Points on a hilly landscape, in no order, each with its height.
A ball rolls from a point to the lowest of its 2 nearest points, and stops where none of them is lower. Distance is the straight distance between rows; heights are no part of it.
(923) h=632: [132  73 115 143 170 179 103 175 123 118  89 125 151 161 162 124 137 126
 133 120 119 120  83 156 171 100 156 114 136  96  92 140 138 109 147 106
 131  45 126]
(912) h=597: [ 96 160 165 102 152 164  79  76  97 139 177 152 144 140 117 142 110 186
 156 162 153 144 103 112  76 109 101 149 142  84 173  85 115 129 116 164
 129 156 130]
(919) h=324: [125 170 131 126  80  86 172 143 158 115 123  68  88 119 130 131 155  70
 116 124 137 140 151 103 144 131 124 114  61 185 147 132 123 182 109 165
 142 104 137]
(1076) h=528: [121 131 127  94 136 138  74 112  97 137 104 132 103 105 130 148 130 173
 135 146 120  87 113 160 133 154 104 147 149  96 125  89  78 121 158  92
 142  74 165]
(1260) h=401: [ 98 127 153 147 107 133 151 134 173 117 156 137  78  92 170 151 131  42
 166 110 134 130 130 120 125 123 125 146  91 150 126 162 127 190 110 162
  80  85 147]
(99) h=292: [127 100 134 111  95 130 105 121 130 120 107 101 125 117  78 130 118 162
  81 128 108 114 142 128 138 163 109 135  84 117  97 110  81 151 142 114
 146 100 168]
(372) h=425: [102 151 116 121 147 135 138 108 131 161 176 118 156 137 142 103 123 119
 165 125 136 131  95 123 109  92 127 120 155 119 166 141 175 117  97 139
 142 184  71]
(362) h=532: [116 169 150 103  92 131  89  85 100 149 151 157  97  76 116 165 125 145
 143 143 133 128 138 122  92 149 106 147 144 108 190  78  76 111 142 116
 107 143 164]
(90) h=639: [126 149 131 158 128  96 161 134 146 127 137 112 121 138 114 122 133 119
 109 133 116 119 139 130 140 102 103 143 137 115 103 156 157 151 143 201
 117 118 141]
(738) h=413: [117 154 136 116 118 117 124 106 123 118 105 114  69  92 125 171 134 103
 147 160 125 117 154 135 136 157 122 137 114 133 141 102 101 125 141 130
 126  99 140]
(1365) h=566: [116  78 144 120 103 136 126 128 132 153 173 119 136 117 111 107 117  91
 120 116 124 120 141 118 125 156 126 139 136 145 109 142 103 154 108 125
 133 132 127]
(174) h=382: [108 118 164 114 111 148 116 120 141 139 183 176 135 123 148 126 100  96
 150 101 154 158 107 104  81 127 135 137 103 149 154 142 144 161 103 147
  96 151 141]
(608) h=561: [144 134 123 136 117 128 126 121 113 138 123 182 158  91 100 151 133 129
 127 126 121 144 169 119 120 145 154 143 173 134 136 112 109  60 130  68
 105 202  92]
(1060) h=672: [123 105  99 146 163 131 139 163 133 118 135  91 150 183 142 100 136 119
 120 142 127 127  97 140 146  90 123 115 121 103 120 158 149 133 136 178
 145  86 129]
(732) h=529: [144 100 117 116 134 145  92 132 136 149 128 169 140 151 182 120 104 118
 171 118 149 109  71 139  98 142 141 126 170 120 167  91 130 132 120  72
 135 129 125]
(1147) h=422: [119 162 124 120 160 138 135 113 110 129 133  90 151 133 102 121 163 144
 128 163 113  95 141 153 149 121 112 112 161 111 143 119 120 103 129 172
 159 123  85]
(1312) h=633: [ 97  82 126 164 149 163 167 147 163 113 159 109 170 147 115  93 143 101
 129  85 121 183 155 116 159  66 161 125 109 143 117 199 155 125 104 169
 121 118  85]
(1213) h=449: [126  61 134 135 109 166 116 151 159 131 156 134 146 153 149 107 114 101
 115  87 142 181 109 106 117 129 157 122 103 156 122 155 116 141 106  93
 121 101 132]
(536) h=222: [ 90 118 131 126 166 199 132 112  92 130 118 137 147  91  98 138 146 154
 175 136  93 130 146 130 168  88 127 117 156 118 113 163 140 100 127 134
 121 160  68]
(620) h=384: [163 163 106 125 103  69 151 149 136 102  63  55  97 134 100 108 144 160
 101 113 112  93 134 143 151 150 105 145  53 132 108  92 125 133 168  97
 151 101 128]
(623) h=283: [145 163 107 116 117  89 160 156 131 125 127  75 100 154 138 111 123 140
 122  91 142 142 122  83 124 148 113  89  18 158 159 113 152 145 116 116
 145 138 139]
(320) h=531: [125 136 127 125 149 154 111 126 115 128 103 166 132 117 156 158 150 125
 166 134 119 112 120 147 142 113 146 124 174 116 148 114 138  75 121  87
 113 142  93]
(324) h=508: [116 128 122 113 107 124  94 115 105 156 122 130  87  78 125 157 128 142
 156 152 120  77 112 168 127 168 101 148 168  94 151  99  70 122 161  71
 136 108 145]
(787) h=628: [162 129 113 133  96 103 136 117  95 150 139 153 142  93 108 128 110 144
 102 136 109 118 148 155 116 177 126 151 177 123 114 137 108 108 140  87
 118 187 134]
(69) h=774: [130 113 134 146 127 157  66 137 134 131  90 207 134 120 180 149 121 122
 144 114 137 116 105 143 123 140 149 144 194 118 122 107 115 124 150  70
  92  80 160]
(790) h=368: [102 166 136 118 154 148 132 107 114 135 144 120 158 126 120 122 149 136
 164 152 126 111 135 127 121  83 127 130 175 116 161 127 140 113 120 165
 127 168  78]
(437) h=392: [119  67 131 147 117 155 126 157 150 118 120 175 137 147 152 121 123 116
 112  82 136 181 115 102 132 114 156 111 100 150  88 150 148 112 112  90
 105 118 134]
(1470) h=314: [158 169 119  98 123  83 135 150 143 116 122 120  95 138 155 133 120 143
 130 116 143 144 120  95 114 153 129  90  37 159 157  95 144 139 121  75
 126 156 136]
(1164) h=137: [126 105 171  95  88 139  63  96 142 139 159 107 139 127  87 124 135 128
 112 152 126 122 154 106 120 177 133 156 138 147 137  84  48 158 115 126
 143 102 153]
(238) h=362: [131 138 120 122  68 104 188 154 154 139 137  74  94 104 156 111 133  77
 119  98 127 105 112 115 144 145 113 110  54 166 143 157 141 191 109 132
 130 120 130]
(704) h=880: [130 203 110 141 182 132 156 116  93 102  92 133 130 140 114 136 127 182
 140 165  99 148 128 142 128  76 121 109 112 118 136 129 194  97 139 176
 116 188 111]
(1118) h=516: [136  93 129 130  99 151 113 111 112 144 138 188 131  88 127 151 127 130
 129  99 122 149 142 124 132 147 162 123 148 134 106 132 108  98 120  73
  95 176 113]
(53) h=380: [115 166 132 107 154 144  99  99 114 120  99 114 124 124  87 142 144 193
 118 159 107 115 153 135 143 118 108 122 125 110 138  84  95 102 144 134
 167  93 139]
(218) h=485: [142 147 123 113  91 126  95 129 112 136 113 157  79  69 143 168 127 124
 151 150 119  96 121 146 130 182 117 131 127 133 155  72  76 137 154  58
 113 129 161]
(175) h=653: [135  60  90 132 156 159 133 175 137 106 116  88 159 174 131  91 153 126
 116 121 109 113  93 151 179 114 145 125 144  98  89 167 109 106 145 121
 159  46 115]
(428) h=564: [161  51 122 179  96  99 136 174 153 117 141 121 144 148 136  86 111  85
 102 103 120 142 123 146 154 123 165 139 158 131  72 188 128 144 146 106
 123  96 130]
(1009) h=342: [109 151 149 114 133 124 111 101 126 119 115 105 119 129  84 149 148 150
 104 160 124 131 159 126 138 135 104 146 101 117 124 101  88 130 147 165
 154  69 153]
(1474) h=530: [143  70 127 122  78 145  85 141 142 147 144 163 134 117 150 128 122  94
 131 119 137 129 105 116 120 178 165 131 149 143 124 109 100 133 123  37
 119 137 130]
(1207) h=418: [180 141  92 118 102  93 116 161 110 137  91 113  98 105 130 119 123 160
 116 117 116 101 125 143 130 187 114 113  97 119 138  86 111 121 164  17
 130 140 132]
(930) h=735: [146  73 134 132 117 139 130 142 144 153 153 162 120 101 148 116 108  86
 160 111 135 118 115 145 132 145 137 154 180 106 101 165 131 139 127  94
 115 140 139]
(1264) h=585: [ 97 202 137 140 143 104 173 116 141 111 136  71 128 151 111 140 145 108
 114 131 132 139 152 121 128  86 105 116  99 144 125 149 146 159 104 252
 144  95 131]
(675) h=474: [104 128 129 114 168 154 125 118 124 133 155 110 162 155 143 101 127 134
 151 120 137 139 110  98 114  87 114 115 110 126 164 147 157 123  91 154
 149 130  90]
(376) h=861: [147 185 137 137 167 117 146 108  75 148 116 128 134 123 107 128 123 181
 128 178 120 123 112 175 119  96  93 143 174  80 138 110 147 131 169 195
 115 157 150]
(40) h=480: [107 139 154 104  99 133 124  90 132 126 153 110 119 114  70 147 127 116
 117 123 132 148 178  86 120 151 130 135  85 171 140 121  90 136  97 143
 125 148 149]
(1197) h=555: [195 149 115 163 133  80 131 143 127 113 108 137 171 163 142 113 130 102
 109 174 129 113 125 164 117 133 150 150 221 124 115 118 139 104 161 129
 132 151 137]
(1389) h=673: [127  73  97 137 148 147 136 156 117 128 103  96 148 136 119  93 138 161
 115 127 103  93  96 167 172 116 108 109 139  76  97 159 125 123 133 122
 164  85 123]
(1194) h=400: [166 161 102 118 120  80 157 154 113 111  71  85  94 122 113 104 132 169
 121  91 113 104 141 134 138 180 110 113  41 135 131  82 133 109 163  45
 144 123 119]
(697) h=575: [146 141 114 121 134 103 143 135 131 121  95 121  98 139 147 129 118 146
 111 148 125  96 106 141 120 138 100 137 131 104 122 110 123 137 160 118
 137  97 152]
(1134) h=560: [124 152 150 113 108 120 102  80 101 145 147 145 127  89  92 158 134 144
 123 156 130 121 159 146 111 148 105 164 178 113 148  94  65 104 140 141
 119 141 148]
(387) h=616: [125  86 108 143 171 167 117 171 127  89  53 117 120 136 147 145 166 153
 119 135 106 104 116 159 168 117 142 119 110 109  96 138 141 102 150  93
 139  55 128]
(338) h=419: [137 132 103 125  97 106 153 136 127 143 117 120 105  95 170 141 137  64
 172 123 122  74 126 151 144 149 134 115 137 145 151 129 148 138 129  81
 141 129 103]
(68) h=506: [147 161 138  89  87 117  87 110 130 153 142 148  82  88 127 154 102 122
 136 155 122 114 132 123 105 169 112 141 115 132 159  76  76 151 138  93
 110 153 165]
(826) h=553: [153 129 112 160 149 120 147 144 128 107 105 117 133 144 153 127 110 129
 123 162 121 105 110 159 144 116 125 132 173  92 110 143 150 125 160 136
 131 112 127]
(993) h=892: [132 156 109 114 183 156 139 114  98 112 105 142 162 144  96 111 124 196
 118 152 111 180 142 107 133  87 137 106 116 121 118 132 174  88 122 148
 135 189 106]
(1158) h=594: [150  99 113 108 123 116 139 146 124 130 111 120 122 150 146 121 104 146
 108 123 121 125 106 125 128 137 128 116 110 106 121 133 142 123 134  94
 141 112 160]
(574) h=567: [112 142 152 108 123 157  96  83 105 132 160 179 133 113  84 153 106 186
 109 129 138 174 147 100 103 131 117 146 116 135 125 113 102 110 118 140
  93 163 159]
(244) h=444: [143 162 130 122 107  92 107 133 146 121  98 137 103 129 137 170 152 112
 134 149 122 135 149 109 123 165 134 119 121 153 151  83 100 120 141  91
 119  98 139]
(1266) h=706: [138 101 104 138 100 101 165 141 140 166 171 139 127  99 150 100 108  76
 155 114 136 105 110 150 119 144 137 131 182 133 111 175 155 159 119 106
 120 174 106]
(1082) h=758: [144 103 145 144 120 128 110 129 131 124 121 196 128 109 159 135 106 108
 141 126 127 123 123 151 128 141 143 146 198 108  98 137 126 115 136  84
  84 135 142]
(947) h=363: [188 140 113 152 129 111 161 153 142 105  69 133 156 131 119 138 162 114
  93 140 106 147 177 150 161 134 181 126 164 164 109 130 140  73 138 105
 122 152  95]
(93) h=278: [159 138 118 140 119  90 147 125 134 114  89 124 142 142  91 135 146 129
  92 117 117 145 193 112 155 141 156 123 130 174 109 122 109  83 129 109
 136 138 118]
(741) h=472: [ 86 149 169 147 109 142 126  67 151 108 133 160  79  83 119 182 142  82
 139 130 136 151 162  94 119 129 127 154  90 160 130 127 105 141 118 180
  84 135 140]
(1109) h=593: [135 135 153 125  98 136 108  96 107 154 161 153 153  97  86 137 111 147
 119 148 116 125 176 153 107 165 131 157 185 119 119 117  67 104 131 113
 112 183 138]
(882) h=660: [117 116 115 124 119 113 155 135 115 144 149  84 167 151  99  63 116 160
  85 105 132 127 130 129 149 121 117 107 108 137 101 157 141 127 120 153
 167 154 108]
(142) h=279: [147 155 115 126  88  76 163 137 135 118 123  78 105 150 116 117 134 127
  86 117 136 129 131 107 131 139 118 112  57 159 136 117 135 170 134 148
 157 103 144]
(898) h=595: [108  84 157 170  94 116 153 135 167 102 139  83 121 123  86 122 123 102
  80 100 105 148 177 122 168 120 123 152  98 153  67 185 109 176 140 186
 112  69 164]
(1073) h=482: [169 113 122 157 108  65 150 140 143 111 109 144 142 154 144 125 120  76
 102 131 132 160 145 135 128 139 161 138 162 152  96 144 139 129 137 113
 116 138 137]
(481) h=327: [131 109 128 137  95 119 138 130 135 120  90  90 112 104  84 117 135 154
  86 105  94 103 152 132 153 150 106 148  88 123  77 139 111 140 154 109
 137  88 134]
(667) h=436: [122 160 156 123  75  96 139 106 148 135 169 105 144 133  67 115 125 104
 103 119 136 155 197  86 120 155 135 116  99 194 133 119 106 130 100 166
 132 157 125]
(590) h=630: [ 99 107 132 178 136 127 158 138 154  93 123 102 116 141 101 123 123 135
  78 107 107 164 159 131 147  94 108 143  83 116  67 179 135 157 140 218
 111  84 152]
(933) h=644: [165  74 100 172 156 110 141 184 135 119 133 100 149 183 134  72 114 128
 112 126 126 122  88 165 147 102 141 134 161  95  95 178 158 140 147 163
 147  92 137]
(1335) h=569: [127 138 153  89 160 159  62  96  93 143 149 136 147 146 114 134 101 179
 133 148 141 119 105 118  90 124  90 151 140  88 154  83  90 121 125 143
 156 105 156]
(457) h=654: [173 107 114 137  72  86 140 143 125 149 146 145 122 100 139 115 113  89
 115 132 124 105 125 143 135 194 126 156 171 138  99 134 120 142 150  93
 119 167 143]
(1151) h=677: [155 115 125 133  65  95 148 129 141 147 169 147 113 107 133 119 109  59
 117 119 125 122 128 131 121 176 152 132 156 153 124 138 139 164 120 112
 104 187 132]
(393) h=493: [136  63 142 115  86 159 104 147 157 141 136 149 134 127 153 118 121 108
 125  94 136 142 112  97 146 171 160 109  94 160 117 128  95 159 112  59
 126 116 154]
(834) h=814: [119 157 154 128 141 129  91 115 135 123 125 159 129 124 189 168 128  96
 174 143 158 101 107 131 101 138 134 145 169 104 178  95 121 136 134 132
  99 108 125]
(1162) h=596: [115 122 124 137 177 180 124 148 124 101  48 122 105  94 145 154 176 142
 153 146 112 100 142 161 172 112 144 111 128 133 116 120 142  74 150 101
 141  76 110]
(736) h=473: [156 107 108 115  98 122 125 135 119 144 114 168 121  85 129 140 124 142
 128 112 111 127 141 126 133 174 148 110 131 130 129 119 118  93 130  16
 126 161 128]
(632) h=513: [134  68 143 143  95 112 148 159 154 129 156 112 118 121 124 103 115  92
 110 109 123 141 133 118 144 143 150 147 111 141  94 188 120 153 130 122
 114 100 134]
(1048) h=523: [178 122 126 144 121  98 130 156 135 115 118 133 148 149 150 110 119  91
 109 142 134 126 126 140 127 147 149 148 194 117 108 136 138 125 152 132
 132 109 140]
(541) h=614: [162 155 119 135 116  79 145 123 112 133 121 158 132 138 127 132 106 154
 105 150 111 142 137 157 103 160 121 123 163 111 141 106 131 109 144 126
 123 190 134]
(1395) h=907: [108 132 136 123 176 176 139 124 127 102 116 158 156 150 119 140 137 162
 133 129 121 176 134 100 132  78 143 103  90 138 127 129 181  86  98 137
 102 158  96]
(1050) h=437: [ 93 139 162 122 104 124 147 107 150 121 148 121  71  73 124 164 151  61
 170 133 134 123 143  99 114 136 125 145 103 169 147 147 117 176 110 173
 101 115 130]
(568) h=462: [ 88 136 120  89 163 151 122  91  88 145 156 119 119 112  84 127 128 195
 147 120 124 112 130 119 130  99  95 124  99  83 143 122 115 145 117 166
 151 147 113]
(929) h=797: [121 134 145 160 159 171  81 130 157  90  90 190 149 163 171 158 142 111
 134 119 162 141 114 111 117 107 159 132 135 139 135 116 133 120 126 116
  88  71 136]
(408) h=207: [120  89 113 130 141 151 145 145 129 130 129 173 120 158 159 123  84 158
 125  87 150 161  79 110  93 104 125 102  85 115 115 148 187 130 119 106
 113 158 151]
(1126) h=366: [ 95 129 162 142 120 124 148 126 171 122 161 151 100 101 188 132 130  43
 173 117 159 149 113 119  96 104 142 137 105 148 159 152 158 193 107 160
  99 119 135]
(1107) h=823: [129 164 127 115 148 103 125 109 112 132 145 147 108 120 165 149 119 107
 189 159 145  99  95 154  90 122 117 131 172 107 188 103 142 131 127 138
 129 148 128]
(686) h=442: [169 116  93 105 116 102 113 150 105 141 116 145 123 120 133 108  99 175
 106 107 121 118 109 133 129 173 131 115 121 120 117 110 120 103 152  15
 137 166 144]
(269) h=563: [156 136 112  85 117 102 117 131 115 162 170  95 136 149  89  73  97 172
  78 118 136 117 122 110 122 156 102 105  96 145 140 111  95 146 121 130
 176 154 145]
(519) h=556: [ 94  82 132 153 105 120 157 156 171 129 159  89 135 123 115 114 132  77
 108  99 131 148 150 116 161 124 132 133 100 150  83 193 122 167 124 169
 114  86 141]
(86) h=675: [ 90  83 140 165 157 158 150 143 151 100 136 140 147 142 136 126 127 112
 110  96 121 174 143 108 131  78 149 125  93 126  80 194 153 137 113 174
  98 118 129]
(491) h=926: [112 180 132 122 146 116 128  98 107 112 121 145  95 133 151 183 122 148
 142 132 141 141 113 112  93 100 104 122  91 120 164  98 147 126 124 172
 108 145 134]
(1028) h=235: [ 99 100 166 109  86 145  83  93 130 143 139 113 112  93  67 152 121 154
  99 135 105 133 163 110 123 171 111 138 104 136 104 109  56 157 133 138
 123 104 173]
(551) h=871: [120 194 126 142 158 125 178 107  91 129 105 115 123 124 117 126 132 175
 121 171 105 120 121 148 130  91 104 135 136  95 131 133 182 132 152 210
 120 178 115]
(430) h=360: [132 144 125 134 104 102 147 129 140 101  78  60  94 116  72 142 151 144
  96 125 119 112 162 122 161 154 111 137  58 149 106 111 114 128 152 120
 153  64 136]
(1255) h=527: [140 142 115  86 149 109 112 110  99 167 183 120 151 168 109  95  97 182
 122 136 151 121 100 112  96 136 101 114 119 112 159 106 124 139 115 148
 174 169 139]
(909) h=370: [126 128 142 144 102 112 140 112 137 124 138 110 166 148  83 125 131 107
  89 125 138 161 187  98 125 147 153 135 140 185 111 127 116 104 105 142
 135 158 114]
(1021) h=522: [ 98 114 160 117 118 150 101 101 132 134 141 155 141 114  95 132 124 145
 129 113 128 160 160  89 121 134 136 132 110 143 125 123 102 117 107 116
 119 129 131]
(1001) h=381: [119 170 133 104 123 103 114 106 123 117 120  80 106 120 112 142 157 125
 141 161 125  76 155 151 135 156 111 137 138 118 137 106  81 143 161 147
 147  73 137]
(724) h=591: [141 163 130 134 116 115 130 109 106 127 119 151 150  99 109 151 144 105
 137 158 106 124 175 149 139 134 152 133 192 131 131 117 117  69 131 118
 108 187  88]
(991) h=608: [149  65  82 174 125  96 154 195 150 122 131 104 147 174 142  72 117 133
  76  89 119 144 109 154 156 111 148 120 134 111  66 187 141 132 152 128
 140 103 128]
(1103) h=317: [136  77 120 159 129 144 130 141 137  99 116 191 141 171 143 109  97 139
  94  85 142 184 115  99 103 104 163 119 116 127  96 153 166 125 117 118
 109 149 148]
(359) h=580: [110  97 125 162 159 155 150 169 159 126 157  89 166 138 136  94 143  89
 141 114 121 138 143 148 166  79 140 117 150 130  99 188 154 131 114 183
 129 107  93]
(771) h=627: [ 88 122 122 107  98 141 150 144 117 170 194  73 160 159  79  63  99 147
  85  80 131 147 128 111 143 117 100 113  88 132 108 170 124 153  84 177
 179 148 128]
(1085) h=612: [120 165 138 153 152  94 176 140 140  94 115  74 116 165 127 129 134 135
 101 142 130 144 128 133 129  79 102 138  92 129 112 151 162 159 136 241
 105 108 142]
(79) h=624: [115 120 121 129 112 147 111 138 140 120  84 171  88 119 160 173 131 121
 145  99 129 139 113 118 139 154 154 116  83 153 120 105 128 127 126  56
 103  93 144]
(520) h=546: [129 137 142  85 164 149  72 106  96 144 129 123 113 132 119 136 128 176
 134 168 155  95  90 146 120 133  86 134 134  74 148  65  61 124 146 118
 158  69 166]
(479) h=509: [ 90 127 135 115 176 166 110 111 127 119 141 110 138 141 128 133 155 126
 170 140 137 119 117 115 121 101 122 123 120 113 171 119 124 112 107 144
 155  92  80]
(656) h=468: [142 151 126 112  78 104 107 143 135 128  84 149  88  98 159 175 149 104
 144 149 117 114 132 149 148 192 142 130 128 161 146  73  93 138 165  44
 107  91 152]
(831) h=427: [161 132 118 176 109  90 166 143 146  91  74 161 129 131 138 149 158  75
 111 124 130 154 156 123 141 135 186 124 161 154 111 147 158  85 130 104
 102 159 109]
(188) h=586: [198 167 104 147 141  80 138 144 112 120  99 148 141 171 153 125 108 152
  94 163 126 126 112 158 113 139 130 129 186 114 133  95 154 111 164 113
 130 161 157]
(583) h=302: [151  95 107 131 128 123 151 140 110 144 141 158 112 147 158 106  77 167
 128 111 143 143  75 132 101 116 111 121 120 113 119 146 191 133 126 123
 120 195 143]
(1412) h=421: [103 135 131 103 179 159 104 110 103 116 109  96 136 133  89 137 141 190
 115 134 116 141 140 111 129  96 109 117  94 107 132 119 117 114 114 167
 149 106 111]
(516) h=613: [139 129 107 119 140 119 118 141 129 109  82 163 105 141 165 149 128 136
 123 113 133 137 107 136 132 128 139 118  98 134 116 118 155 127 132  71
 121 101 146]
(744) h=836: [149 162 118 121 128  94 143 117 109 164 166 129 132 136 142 128 103 114
 142 156 151 111 119 139  86 130 111 132 179 124 160 119 150 145 125 163
 127 181 125]
(1080) h=404: [129  77 126 135 132 149 137 127 135 145 183 161 142 141 142 101  77 137
 137 102 139 149  83 134  73 102 116 140 146 108 108 163 175 159 120 152
 114 178 134]
(463) h=537: [ 91 152 139 118 163 150 108 120 151 109 135  72 144 138 133 139 178 101
 165 147 146  98 138 113 127 100 112 124 120 138 166 121 119 133 110 179
 175  72 106]
(1106) h=647: [145 152 129 113 159 138  89 114 117 130 131 128 179 146 137 119 161 128
 154 143 154 121 125 115 121 118 145 129 153 126 184  82 133  79 117 105
 140 144  89]
(1491) h=621: [153 151 128 122 135 137 103 111 125 120 119 126 166 127 113 138 148 144
 131 169 125 135 163 131 127 130 132 120 180 140 149  96 105  77 129 105
 126 142  98]
(353) h=592: [123 111 121  80 109 128 125 135 119 164 182  81 154 154  81  70 116 157
  84  85 142 134 129  95 139 143 112 102  83 161 126 127  96 147  89 133
 192 133 134]
(10) h=491: [129 104 114 119 159 161 116 125 139 142 116 141 145 128 177 118 121 118
 174 120 145 112  82 143 118 112 145 114 154 115 144 128 160  86 102  78
 140 128 103]
(943) h=448: [116  97 143 125 127 151 126 120 131 149 203 152 125 150 150 105  79 137
 136 118 159 143  85 110  73 108 105 136 118 126 139 151 134 193 104 166
 122 148 164]
(325) h=683: [122 100  84 129 134 132 152 150 106 149 124  78 146 133 105  72 132 149
 105 103 108  90 115 153 173 113 111 109 134 110  94 151 142 114 122 130
 179 123  99]
(752) h=932: [ 99 190 134 148 153 125 159 111 125  92  84 139  79 110 144 196 144 132
 140 148 120 134 136 114 126  95 119 129  88 128 140 126 158 129 128 164
 101 126 138]
(1393) h=568: [126 121 130 120 173 166 123 126 110 116  84 120 135  98 133 138 178 134
 162 153 104 105 149 158 178 101 142 119 168 132 138 127 135  70 127  92
 138 118  70]
(422) h=323: [115 134 157 138 135 146 136 114 151 107 149 174 131 125 179 134 133  55
 150 100 170 163 111 110  80 103 153 138 121 151 148 144 166 150 103 150
  90 144 120]
(247) h=786: [119 105 147 147 162 182  70 125 133 114  77 194 153 136 176 144 130 142
 148 118 144 124 109 130 122 112 152 126 163 115 129 129 131 100 127  89
 102  94 125]
(753) h=309: [ 99 126 141 124 168 179 129 119 121 141 137 118 179 109 111 106 150 132
 174 152 115 126 133 131 150  85 151 113 164 122 143 145 157 107 116 150
 139 153  49]
(1102) h=659: [ 88  88 135 155 142 155 155 145 147 109 146 128 103 132 119 126 114 132
  91 103 121 173 132 114 124  99 112 140  87 109  87 189 154 167 121 185
 102 114 161]
(1356) h=849: [139 168 135 141 146  86 153 118 104 156 147 138 128 149 136 131 106 163
 129 153 131 121 106 156  89 106  88 148 181  96 152 108 151 145 145 207
 117 177 142]
(268) h=453: [139 119 103 111 142 128 136 138 133 135 117 117 114 121 179 128 147  81
 197 119 137  95  96 138 129 127 149 103 141 131 167 123 157 113  94  54
 153 125  77]
(845) h=494: [102 127 105  91 166 132 109 110  95 162 158 114 121 142 108 114 106 178
 141 133 144 109  92 123 111 115  87 112 115  93 137 124 131 138 111 151
 160 172 121]
(690) h=598: [106 152 157 109 147 147 106  83 102 136 153 183 124 120 111 152  98 198
 132 147 127 152 121 103  81 115 100 145 135 101 153 102 119 124 127 164
 107 174 154]
(833) h=805: [108 155 154 145 128 147  76 128 161 112  96 181 130 140 191 168 153  83
 160 111 176 124 102 109 109 118 160 146 139 140 174  86 127 138 129 107
  93  75 126]
(311) h=464: [110 150 117 129 137 126 137 118 118 154 139  76 143 118  94 113 150 113
 130 128 117  92 154 143 155 108 124 114 151 136 105 148 135 121 119 185
 157 124  80]
(859) h=565: [164  77 127  99 114 147  99 142 123 154 144 165 144 133 152 110 100 126
 150 122 149 108  93 127 116 165 133 115 156 109 143 113 127 119 111  33
 134 153 138]
(779) h=517: [ 81 145 131 150 158 149 152 141 144 134 152  81 167 131  97  90 157 105
 124 129 100 117 150 140 175  79 120 113 160 135  97 167 151 130 114 220
 142 135  80]
(509) h=919: [115 170 137 126 172 144 136 107 132 103 124 148 124 149 143 158 142 138
 155 144 137 162 132  90 108  83 133 117 113 126 160 120 160 107 109 175
 116 160 107]
(454) h=390: [126 130 104 125  83  99 173 153 141 131 132  83  76  99 164 127 135  72
 159 114 123  85 114 131 141 154 126 105  99 157 145 147 138 165 116 104
 130 141 125]
(31) h=562: [100 184 134 125 148 106 150 108 136 108 126  78 114 153 123 142 169 108
 147 154 140 116 143 118 127 102 125 126  99 144 154 123 136 143 120 215
 163  89 112]

Call two points neighbours if one is among the 2 nearest of the other. Go from one point of each pair to the other, from neighbour to neighbour, staying as low as possible. Name the highest point that can't be avoided.
(1009) and (408) -> (690)
(422) and (93) -> (40)
(536) and (408) -> (1393)
(422) and (408) -> (943)

Where does a ball stop that starts at each point below?
(1491) -> (1164)
(90) -> (536)
(859) -> (142)
(491) -> (1009)
(1106) -> (142)
(912) -> (1009)
